Each row is a point on a landscape with many peaks, with its height.
From any point a climber steps to the highest of the 2 points nearest to it. It stops when none of these is higher. Distance is the straight distance between rows; heights are no part of it.
mazer: [  5  -2  -6  -6 -10 -12  18  -9  -2  24 -15   1  41 -27   6   7  19   0
 -23  20  22  -8  -9]  height 1.33
feti: [  3  -1   7  -7  16 -13   3 -21  24   2 -24 -25 -12  12   7  42  -6 -29
  19   1  22  31  27]  height 4.54
bez: [-13   1   3  20  24  18   1 -14  10 -10  -6 -30  -9  24   4   3  23 -31
  29  34  -9  16  -2]  height 5.70
bobe: [-20  -6   5   4  11  -2  -2   9  -8  -4  15  14 -17  12  -5  -3   1  15
  -1  -5 -21   4   3]  height 2.78
ledib: [ 19  15 -18   8   4  -8   3  27  12 -20  12  -9  39  10 -18   6   1  11
   0 -31  -4 -24  -7]  height 2.46
vonop: [  8  -4 -11  11   3  10 -18   5 -10 -31  35   4   0  -4 -20 -31 -12   3
 -15 -14 -12 -43  12]  height 5.54
kaz: [-14  15   7  -7 -20   4  -4   2  -2  13 -14  15 -36  -9   1  -2   5   7
  -4  16 -10  10 -14]  height 2.16
Kur: [-21   0  14  26   8  -3 -13   2 -13 -11  19   4   2  11 -17   2   7  13
 -15 -20 -21  -5  16]  height 3.05
tuseg: [-10  16  28  23 -29  23 -17  11 -19  10 -16   0 -34   5 -15 -11  14   8
  13  -8 -31   6 -30]  height 3.22
raso: [ 33   2 -24 -26 -10 -14  -8  14  15  -8   6 -11  27  -5   3   6 -23  -8
   5 -23  33  -7   5]  height 5.50
Pove: [ 10 -24  17  -4  24  22  -5   5 -23  -2   7  -6 -17   9  27 -17 -17 -22
  27 -10  15  13  -8]  height 6.61
lufub: [  1   3 -15  -1  36  -4  22  10  19 -10  -3 -15  17  26   6  10  12 -13
  20  14   2  21   5]  height 4.65
Ladi: [-18  17  10  18 -26  11 -14 -21  -5   1 -16   3 -29  -4 -10  -8  18  -4
  17  45 -20   8 -16]  height 6.36
kobu: [ 22 -29  -5 -30  -3  -2   4  -5  -7  15  13   8   1 -20  28 -13 -19  -6
 -21   7  17   7  10]  height 8.01
Kiv: [  6 -13  -5  18  -5  18 -16  -3 -17 -18  22   7   5 -18  -8 -41  -7  -6
  -6   7  -6 -51   6]  height 6.33
lisel: [ -1   6  -6 -23   9   0  24  22   3  21   3  29 -13  -5  23   0  15  15
  -3  19 -11  18  -1]  height 4.16
diz: [ 11  25 -17 -19 -21   9  29   1  29  -4 -20   3  -6 -12  14   2 -12  -1
   7  26   7   8 -27]  height 3.44
Kud: [ -9   3  11  23 -15  18 -17 -34  -6   5 -14 -13 -17 -11  -1 -11  17 -26
  17  57  -9   0 -11]  height 7.29
mog: [ 26  -4   0  -5  -5   1  -7  24  -9   5   9  -2  11  -3   2  -5 -13   5
 -12 -36   4 -16  -9]  height 4.72
rer: [ -2  20  14  32 -12  21  -3  16 -15   7 -14 -13   9  -2 -19  -9  26   5
   9  -9 -18 -11 -33]  height 2.44
nar: [-17 -21   2  15  24 -22   0 -18 -11  15  14  13  39  -7   1   1  16  17
 -34   8  -5 -12  44]  height 3.25
daga: [-11   1   9  17   8   9   0 -32   5  11 -14 -20  -4  -1  10  -1  22 -25
  11  43  -5   7  -1]  height 6.41
lig: [ 18  21 -28  -7 -23   3  -3   5  21 -27   2  -3  20  -8 -11  -7 -17   5
  -5 -12   8 -33 -16]  height 5.65
buf: [ -2   4  11 -16 -10 -34  -6 -25  23  -4 -14  -2 -15 -11 -14  41 -15   4
  -3   2  14  12  42]  height 3.86
gikun: [-24   9  13  -4  -2   0  -1   8  -6   7   5  28 -35   4   4   0  15  16
   4  22 -27  14   1]  height 2.45
poros: [ -6   3  27   6 -15  18 -15  22 -16  -4   9   4 -35  10  -9  -9  -3   8
  10 -27 -20   7 -26]  height 3.80
bobo: [ -4  -5  14  19   0  11 -23  11 -12 -20  22  -3 -28  17 -14 -15 -12   0
   3 -25 -20 -11  -6]  height 4.36
dadi: [-17  -7  -1  21   0 -20  -4 -23  -3  13  -3  14  34 -10 -20   0  14  16
 -36  12   2 -20  28]  height 2.99
dolu: [-19   6   0  18   6 -13  -8  -1   7 -19  12  -3   5  20 -34  22   2  20
 -12 -30 -12  -6  20]  height 3.28
ruz: [ 15 -12 -10  -5   0  15  10  16  -8   0  -6 -12  18 -13   5 -20  -3 -13
   6   6  17  -6 -22]  height 3.74
Bel: [-11  24  12  32 -16  25 -17  11  -4  -6 -11 -13 -10  12 -28  -3  19   3
  23  -9 -29   5 -38]  height 2.79
budos: [-14  -1  -8  17  32   2   9  -9  13 -14  -7 -38  11  29  -4  21  18 -28
  28  10   6  25   3]  height 5.19
patid: [ -4 -22   6  16  18 -14  -7   2 -19  13  18  13  35  -5  -2  -5   9  14
 -28 -20  -4 -21  26]  height 3.55
Dobim: [ -8  -1   4  36   1  20   0  15 -16   7  -5  -5  30  -8 -11 -19  30   5
   8   7 -13 -23 -17]  height 2.18
nasum: [ 12 -10   4 -10  -5  12   3  10 -17   6  -3  -7 -13  -5   8 -13  -7  -9
   5 -10  11   3 -22]  height 4.38
Nug: [ 12  -4   4 -21  -8 -10   3 -15   8  13  -9   4 -20  -5  14  11 -14  -9
 -15  13   9  13  11]  height 4.42
tefef: [-20  -7   2  23  -1   0  -8 -15 -11   4  -2  12  19  -9  -8  -8  20   8
 -17  14 -10 -17   8]  height 2.74
Bek: [ 12  -3   3 -15  14  -8   8 -15  16  10 -15  -9 -16   9  19  21  -5 -27
   2   5  20  25  14]  height 4.95
sesuf: [ 17 -10 -25  -3  -5  21   0  12  -8 -28  24  12  21 -21   8 -43 -11 -10
   4  12   0 -47   3]  height 7.72
linog: [-15  26  -5 -13  -2  -6  21   7  16  21 -29  -3  -6  -2   6  13  24   3
   9   8  -1  34 -29]  height 2.64
bod: [ -4  13   5 -12 -37  15   5  -6   0  18  -7  30 -49 -17  14 -10  -5   3
   9  28 -12   9  -9]  height 1.91
kat: [ -3   7 -12 -23  -6   2  27  33  -3  22   4  42  17 -13  17  -8  10  22
  -2  12 -10  -1 -13]  height 3.24
Dogef: [-17   2  31  21 -24  -2 -33 -22 -16   7   5   7 -40   4 -17  -1  -9  12
 -25 -18 -24  -3   7]  height 3.09
Nep: [ 19  -1 -23 -35  -3  -7  23  14  17  17  13  13  48 -13  29  -1   3   7
 -19  14  13   2   3]  height 1.98
delav: [ -2 -14  26   8   0 -11 -17 -24 -13  10 -15 -21  -7  -2  -1  17 -13 -11
  -2 -26  26   9   7]  height 5.67
soruk: [  4  16 -12   4   8  -2   3  31  15 -28  15  -7  12  20 -24  -7  -7  18
   7 -36 -17 -16 -18]  height 2.81
zifo: [ -7  11  -2  12 -30  27   6  16 -15  19  -4  27   1 -17  -4 -22  15  12
  12  12 -13 -20 -23]  height 0.52
zanaf: [ 29   7 -16  -5 -15  -8  -8  -3   8 -20  -6 -16  20  -3 -11  -6 -22  -6
   6 -16  19 -18  -7]  height 6.66
Niz: [-17 -14  25  -4  36   3   6  -1 -11  18   6   0 -18  13  35  10   9  -1
  11 -12  -9  39   6]  height 5.84
rera: [ 10  -1  -4  -4  -1  -2 -13   5  -8 -25  24   7 -18   7  -9 -15 -21   2
 -11 -24  -3 -25   5]  height 4.92
gumif: [ -4 -18  13  17  20   1 -11 -36 -10  -8  -6 -30  -9   7   8   3  -7 -28
  10   5  19  15  12]  height 6.75
Kezu: [ -2  37 -10 -20 -18   5  23   1  23   3 -34  -1 -15   1   9  14   7  -4
  12  21   1  21 -41]  height 3.03
lis: [-21   0 -13  10  15 -27   4  -7  11 -17  13   5  14   9 -21  18   3  17
 -10  -2 -11  -3  28]  height 3.52
mezo: [ 18   1  -8 -19  -1 -19   0  19  11  12   1  -1  25  -1  -1  19  -7  10
   1 -30  19   6   8]  height 4.53
nodon: [ 19  -6 -16  -8  16   6  13  24   0  -3  -7 -22  40   2  -2  -4   0 -12
  17 -15  20  -2 -22]  height 3.17
kodor: [ -5   0  -1  -2 -23   9  15   5 -12  26 -20  16  25 -29   1 -14  20   6
 -15  16   4 -17 -23]  height 1.03
Lemo: [-20  11  12  12 -22 -16 -26 -20   4  -8  -1  -1 -43   7 -31  21 -11  13
 -17 -23 -13   2   5]  height 3.32
zalop: [ 19   4 -20 -24  -2 -12 -17  12  13 -18  22  11  -1   2 -11   2 -26  13
 -18 -30   2 -21  16]  height 4.31
ketef: [  2   5 -21  -4   8 -19  -2   1  15 -26  14   8  -6  11 -12   8 -11  14
 -10  -7  -7  -8  20]  height 3.82
Lag: [ -6  -9  -6  15   9   8   4   5 -10  -6   2   5  25  -2  -7 -19  13   2
  -1  16  -5 -24  -3]  height 2.49
fali: [ 11 -12 -14 -29   1  -1  33  25  -2  19  10  33  35 -17  30 -13  13  16
 -18  24   7  -4   4]  height 2.47
fudu: [-11  -3  10 -18  19  -1  13   8   2  19   1  12 -24  10  22  13  15   2
   4   3 -12  36   7]  height 5.09
dig: [-12   9   8  -2 -20 -24 -13 -21   8  -2 -14  -6 -22  -1 -23  30 -10  12
  -8 -11   4  12  17]  height 3.56
sanik: [  2 -14   6   5   9  -6   3  12 -12  13   7   1  21   3   3   2   1  15
 -14 -24   3  -2   0]  height 4.02
Donon: [  9   8 -21 -31   6 -15  10  19  22  -4   5   4   9  14   6  12 -11  13
   4 -12  11  19   2]  height 3.83
buse: [ 10  15 -11 -21 -21  -7  17 -17  29   6 -18   2  -9  -7   8  13 -11  -3
 -13  27  12   7   1]  height 3.93
Bome: [ 20 -25  14  -9   8  24   2  27 -28  10  -1  -3  -8  -5  23 -21 -16 -13
  15 -26  13  -1 -25]  height 5.27
duvi: [-30  18  22  10 -27   3 -24 -32 -11  21 -16   8 -38  -5  -5  -1  21   3
   4  31 -32  24 -10]  height 5.62
movu: [-11 -11  13  20  -1  -1 -21 -34 -12   3 -13 -25 -13   5 -10  11  -4 -10
   5   4  15   6   2]  height 6.20
dogog: [  3  17 -19  -4 -29   5  10   7   7 -12  -6   7  14 -18  -7 -19  -5  11
 -13   2  -1 -24 -26]  height 4.82
tok: [ -8  22  -2   8 -41  21   8  -2  -3  15 -23  18   2 -26  -6 -16  14  14
  -2  25  -8 -15 -30]  height 0.75
zuga: [-10 -12  16  10  15  -9  -7 -13 -16   3   0 -11  -4  12  -3  19  -4   3
   1 -27  10  21  16]  height 5.21
vuku: [ 14   2 -21 -16   1 -20  21  11  10  18  -7   3  51  -9  11  15  15  13
 -11  12  19   5   0]  height 1.62
nik: [  8  22 -18 -12   5 -10   7  27  21 -19   1  -3   3  23 -16   8 -15   8
  14 -30   0   5 -16]  height 3.23
nedi: [  8  -4   9 -16   2 -22  -9 -27  27 -13 -20 -17 -16  -2  -4  35 -19 -25
  11   7  21  13  40]  height 4.19
div: [ 24 -11  -6 -26 -13   0   3  19  -9  14  11  19   4 -12  14 -18 -18   4
 -18 -19   6  -6  -2]  height 5.91
mezu: [  1 -18   6  12  32  -5  -9 -31   6 -19  11 -22 -13  18   0  12 -15 -24
  14   1  10   9  34]  height 6.17
fum: [ -8 -17  30  14  25  16 -14 -17 -30   6   3 -14 -10   8  20 -11   0 -20
  21  -9  10  20 -10]  height 7.95
nenun: [ 23 -19 -27  -4  -2   6  -1 -15   3 -24  11  -3  21 -19   5 -30 -15 -14
 -10  20  13 -38  15]  height 6.37
zupa: [  9  -4 -10  11  22   6   3  31  -8 -16   9 -18  39  11 -11  -6   6  -3
   7 -24   2 -18 -10]  height 2.73
doseg: [ -2 -11   9 -14  21 -16   1  -2   5  -2   7  -3 -17  13   8  28 -14   5
   2 -20  11  27  29]  height 5.10
Kero: [  1   6  -9  -8  27  -4  13   2  29 -19   8 -10 -20  28   3  16  -1 -13
  14  14  -8  11  16]  height 5.08
lefis: [-16 -16  31   4  19  14  -8 -12 -20  11  15   5 -30   1  26  -3   0  -4
  11  -2  -7  21   4]  height 6.72
gofa: [  5 -14  -5   1   7   3  11  -4  -5   5   2  10  11 -14  15 -13   3  -1
  -8  26   5  -6   8]  height 2.19
Mut: [ -1  -6   1  -7  19 -12   2 -14  17 -11   9  -5 -22  20   2  17 -22 -10
   6   1   4   9  35]  height 5.63

Where does a climber stop that starts at each point below?
bod: sesuf
tok: fum
ledib: zanaf
ketef: sesuf
kat: fum
Lemo: Bek
